Points, in no order, along strands that fork, close into loops and pass close to each other.
Points whose rows are less than 72.1 apart are linked; no others are. Some points are linked to none.
q733: [ 42  17  12  10  16   0   7  -4  -7  -9  17 -18  16  10  16  -4  -4  55
 -31 -34]
q489: [  4  -3  42 -28  24   9  -3  30  -3  18   5 -35 -11  -6 -18   6 -23 -35
 -12  12]
q930: [ -2 -28 -12 -12 -17  -3 -28 -60 -27  22   1  12  29   8   9  16  23  53
 -23  -6]
q147: [ -1  27  29   9 -33  18 -10 -12  12 -11 -19  -3 -49 -26   8   4 -24 -40
  21 -15]
q651: [  9  16  -8  36 -55  10 -10 -31   4 -13  -3  12 -21   2  11 -15 -11 -38
  18 -35]
q497: [-21 -14  14  -5 -15 -14   0 -15  -1  16 -11   1 -11 -37  18  22  -7 -35
   9  43]
q300: [  0 -30  40  42 -15   6  63 -10 -28  10 -26  39  46   9 -20  -5  20 -46
  21 -24]
q814: [ 14 -19  29  61   9  18  70 -16 -16 -17 -34  31  60   4 -19   8   2 -23
  10 -46]
q325: [ -5 -16  -8  14 -26 -30   4  15  15 -25  13  13 -16  -5   4 -25  -5   8
  16  11]
q645: [-46  23 -15 -34  22   0 -28  33  13   0  -7 -12 -44  -4  -5  -2   7   6
  12  18]
q761: [-17  15 -64 -34  33   0 -35  17  15  29  10  -9 -14  14  -8  -1  20   5
 -19  24]
q512: [-18 -21  42  12 -10 -17  15  -7 -24   0   2  35  -3   5  10 -17  37  42
   9 -23]
q429: [-41  -1  -3   1  16 -13 -32 -20  12 -15  17 -14 -33 -33  10  -8  24  18
 -15  32]
q305: [ 10  29  25  19  31  18   5  23   9 -13  16 -19   2 -12 -27 -29 -17 -64
  -3   1]
q591: [ 11   5 -35   3  30 -12   2  11  -5   5  14 -16  41  16  13   0  10  38
 -23  16]
q445: [ 22  42 -11   8  13   6  11  44  -7  -7   3   3  17  22 -15 -26  -9 -26
  21  -8]
q793: [-59 -13  -5 -29 -23   1   6 -14  11  25 -32  25 -31 -28  13  35  10   8
  23  30]
q288: [  1 -24 -13 -40 -20  -7 -16  11  -4  18 -12  -9   2   7   7  21 -23 -12
  10  24]
q153: [ 17 -16   5  22 -20 -16  20 -20 -19  -4   2  24  30   3  23   3   6  46
  -3 -14]
q495: [ 38   9  30  -2 -36  22  -8  -8 -15  -2  -1  -3  -3  21  -3  -3 -23 -10
   4 -52]
q711: [  6 -21  40  10 -34  11  26 -18 -41  31 -28  31  28   4  -9  13   6 -43
  23 -22]
q549: [ 30  -4  16  -4  30  -4  25   3 -27   1 -13   0  55  27   2  10 -14  41
 -12 -31]
q906: [ -8   7  51  21 -28  11  12  -7   2 -14   1  23 -40 -26  -4 -18   3 -39
  21 -13]
q416: [-23 -38 -29 -34  -3  14 -47 -58  -6  25  -7   3  12   9  -4  35  22  40
 -10  14]
q954: [ 28   9  19  17   7   5   9   5 -24  -7  -2  -9  39  14  -3  -4 -12   1
  -6 -16]
q225: [ 16  13 -33  16  -4 -11  -5   4   0  -6   5  10  38   8  10 -10  -4  17
  -1  16]
q59: [ 12  -8   6 -38  -7   2  -7  29 -24  20 -10  -7  21  28 -18  10 -19 -15
  18  -3]
q296: [-47   7   7  -7 -10  -6 -18 -21  33  -8  -4   8 -52 -48  15   5   0  16
   3  29]
q236: [  5  17 -12  46  16 -16  16  -4   5 -38  16  10  48 -16  21 -13   2  24
   5  23]
q373: [ 24   1  56  -9 -18  26 -12  -5  -7   2   1 -14 -24  -9 -12   0 -19 -23
  -7 -24]
q220: [ 25 -32  46  34  13  -6  37  13   5 -28  23  -5  11  -7  -2 -13  -9  16
 -13  -9]
q439: [-13  24   8 -39  42   1  -6  46   0  29   5 -32 -17  -8  -6   5  -5 -33
  -6  25]
q449: [  6   2  47  35   7  39  15  10   2 -22   0 -11   5 -11 -45 -21  -6 -55
 -10 -25]
q881: [-35   7 -43 -14  36 -15 -34   3  24   3  17 -23 -23  -7   1 -15  21  12
 -22  39]
q74: [ 17  12 -24  16 -46  -8 -20 -28  19  -9  -8   3 -26  -9  10  -6 -29 -21
   6   4]
q554: [ 33  19 -26 -48  18  -1   4  32   6  30  37 -13 -38  19  -3   2  -8  -3
 -29  -6]
q267: [ 25 -12  28   3  14  -5   6  19   0  -7  28 -22  -5   6   7 -12  -3  27
 -24 -13]
q421: [ 50  29 -22  15  16   6  12  13  -6  15   3 -19  48  17   5   4 -19 -19
 -13  -9]
q919: [ 13  19 -32 -33 -10  -5 -33   5  27   6   4  -5 -36  -5  -4  -5 -16   3
 -12  14]
q251: [-12  24 -27 -53  19   9 -30  21  -6  21  -1 -13 -17  17  -4   1  17  14
  -1   4]
q178: [-24  23  23  -8 -10  -5 -14   6  24 -14  -8  -5 -59 -35   1  -4 -23 -16
  14  13]
q730: [-32 -17   4  21  -7 -24  10  -8 -18   0   0  37  22 -14  13  -4  27 -10
  18  35]
q408: [-33 -40 -17   3 -17 -19 -10 -23  -7  16  -4  31   8  -5  16   2  40  27
   6  24]
q203: [-35 -33  31   1   3 -19  -5 -34 -26   4   6   7 -17   3  17   0  52  38
 -19 -10]
q171: [ 22  15 -16  33 -11 -13   5   4   7 -13   6 -15  14  -1   6 -13 -23 -40
   5   8]
q269: [ 19 -15  39  26  -6  14  21  -7 -32   9 -18   5  46  12 -11   7 -15 -32
   1 -22]
q983: [-14   1  64  21  39   0   1  -2 -27  -8  12   2  23 -12 -11 -18  15  11
 -19 -13]
q511: [-13  24  37  12   1  13 -12   0 -18   3  -7   8   5 -15  -4  -7  -4 -25
  12   8]
q748: [  0 -17  22  40 -18 -25  31   5  14 -34  19  12  -6 -10   1 -23 -11 -33
  20   6]
q766: [ 31  39 -55  26 -16 -12   0   6  34 -18  12  -9 -14   6   2 -22 -24 -32
  -6  -2]
q327: [-15   0   3 -33 -15  -4  -6   2   9  17 -25 -17 -28 -18   9  31 -38 -27
  11  32]
q587: [ 24  10 -32 -35  12   1   0  26   1  12  27  -6   1  34   0  -7  12  45
 -19 -21]
q888: [ -5   1  41  22 -33  -4   7  -9 -13  -5  -2  38 -19 -10   3 -20  20   8
  18 -21]
q431: [ 23 -29  35  21  14 -16  41 -10 -25 -11  -9   4  45   6  15  15  -1  47
 -10 -31]
q664: [-24  -4   1  11 -25 -12   9 -15 -11  15 -19  35  12 -26  17  11  10 -48
  26  47]
q940: [ 20 -21 -15 -28 -17 -13  -3   7  -8  -8  21  -3  11  30   3   5  -1  52
   2 -18]
q576: [-48 -20  -4 -38  -1   5 -21  -2  -9   9 -16  -7 -25   8   5  21  22  21
  12  10]
q694: [  5  37 -62  -6  12  -6 -30   6  28  15   3   9   8  -8  -2 -14 -12 -17
  -9  41]
q298: [-39 -15 -31  -8  -7 -20 -17  10  22 -13  -4  15 -26  -3  -1 -13  10  15
  16  30]
q491: [-36 -39 -10 -30 -32 -13  12 -23  -1  37 -17  38 -13 -15  11  26  39   7
  22  23]
q228: [-36 -26 -58 -25  10 -15 -32 -10  49   2 -12   5 -26   6 -22   0   2  15
  -2  40]
q423: [ 42  29  -1  43  35  22  45  30  16 -30  12 -18  21   6 -22 -18 -12 -30
 -10 -36]
q902: [ 43  48 -39  35  16   4  30  28  24 -18  19 -10   2   4   5 -16 -13 -27
   1 -27]
q302: [ 30  24 -28 -23  44   1  16  43  -6  31  45  -3 -19  28   8  -7  14  23
 -39 -15]
q446: [-32   0  17 -30 -20   4 -12  -5  -8  12 -27  21 -19 -10   8  20   2   0
  33  14]
q190: [ 37 -13  33  46  18  11  54 -15 -12 -19 -25   7  50  -2  -1  14 -14  15
  -6 -40]
q79: [-29 -16 -34 -43  23  24 -42 -51  -9  23 -14 -33  -2  11  -3  46  27  22
 -23  21]
q717: [ 13  -1 -15  16  -4  -3 -12 -39 -11  -2   0  14  38   8  16   1  10  68
 -19  -8]
q381: [-12  -2  55 -29   6  18 -12  17  -2  13  -8 -24 -41 -17  -5  17 -16 -10
   4  -5]
q728: [ 19  17  19  41 -28  21  -3  -4  -9 -14  -8  -2   1   9  -4 -17 -11 -41
  15 -48]
q579: [ -2  41 -25 -20  30 -12 -14  29   9  15  12  -9  -8  -9  -1 -11 -11 -31
  -8  36]
q238: [-15 -18 -42   2  24 -15 -17   4   7  -2  18 -21   4  10   6  -8  22  32
 -20  30]
q151: [-48 -11 -15 -64  14  19 -19  -5   3   5 -12 -40 -48  10   0  42  15  21
   7   8]
q407: [ 46   7  12  40   4   0  27  -8  10 -31   3  -8  23 -10  24   9  -9  44
  -9 -26]
q179: [ 24 -17  15  47   0 -10  49  10  12 -38  11   0  27  -4   1  -4 -17 -12
  12  -8]
q442: [ 24  -1  12   1  -7  -1  -2  10   0   9   3 -29  -1  -5  -1   2 -34 -42
  -8  12]
q468: [ 11  21 -16  30 -32   2  -8 -13 -15 -14 -16  24  30   4   9  -9   0  -7
  21   1]
q499: [ 19  17  28  54  26  37  34  11  20 -45  14 -19  24  -9 -43 -32  -9 -42
 -24 -43]
q950: [-10 -36 -39 -45 -23 -10 -17  10  -1  -3   3   6  -7  33  -5   4  10  40
  15  -3]
q663: [-43  -3 -46 -73  21  30 -23 -11  33  11 -12 -24 -62  17 -23  38  11  30
  -2  -4]
q104: [-16 -32 -60 -39  -4   1 -43  -2  25   8  -6  13 -10  23 -22   6  12  33
   6  13]

A tip is a point with one link. Name the tips that can be reached along the links from each point below, in the order of the rows.
q906 | q645, q236, q203, q468
q442 | q305, q74, q694
q491 | q59, q663
q179 | q554, q407
q814 | q421, q79

A fork is a point with three links, a tip a point with one. Leave the first point through the second and follow the links. Name the first fork or tip that comes.
q407 / q733 | q554
q940 / q950 | q407
q288 / q327 | q663
q663 / q151 | q59
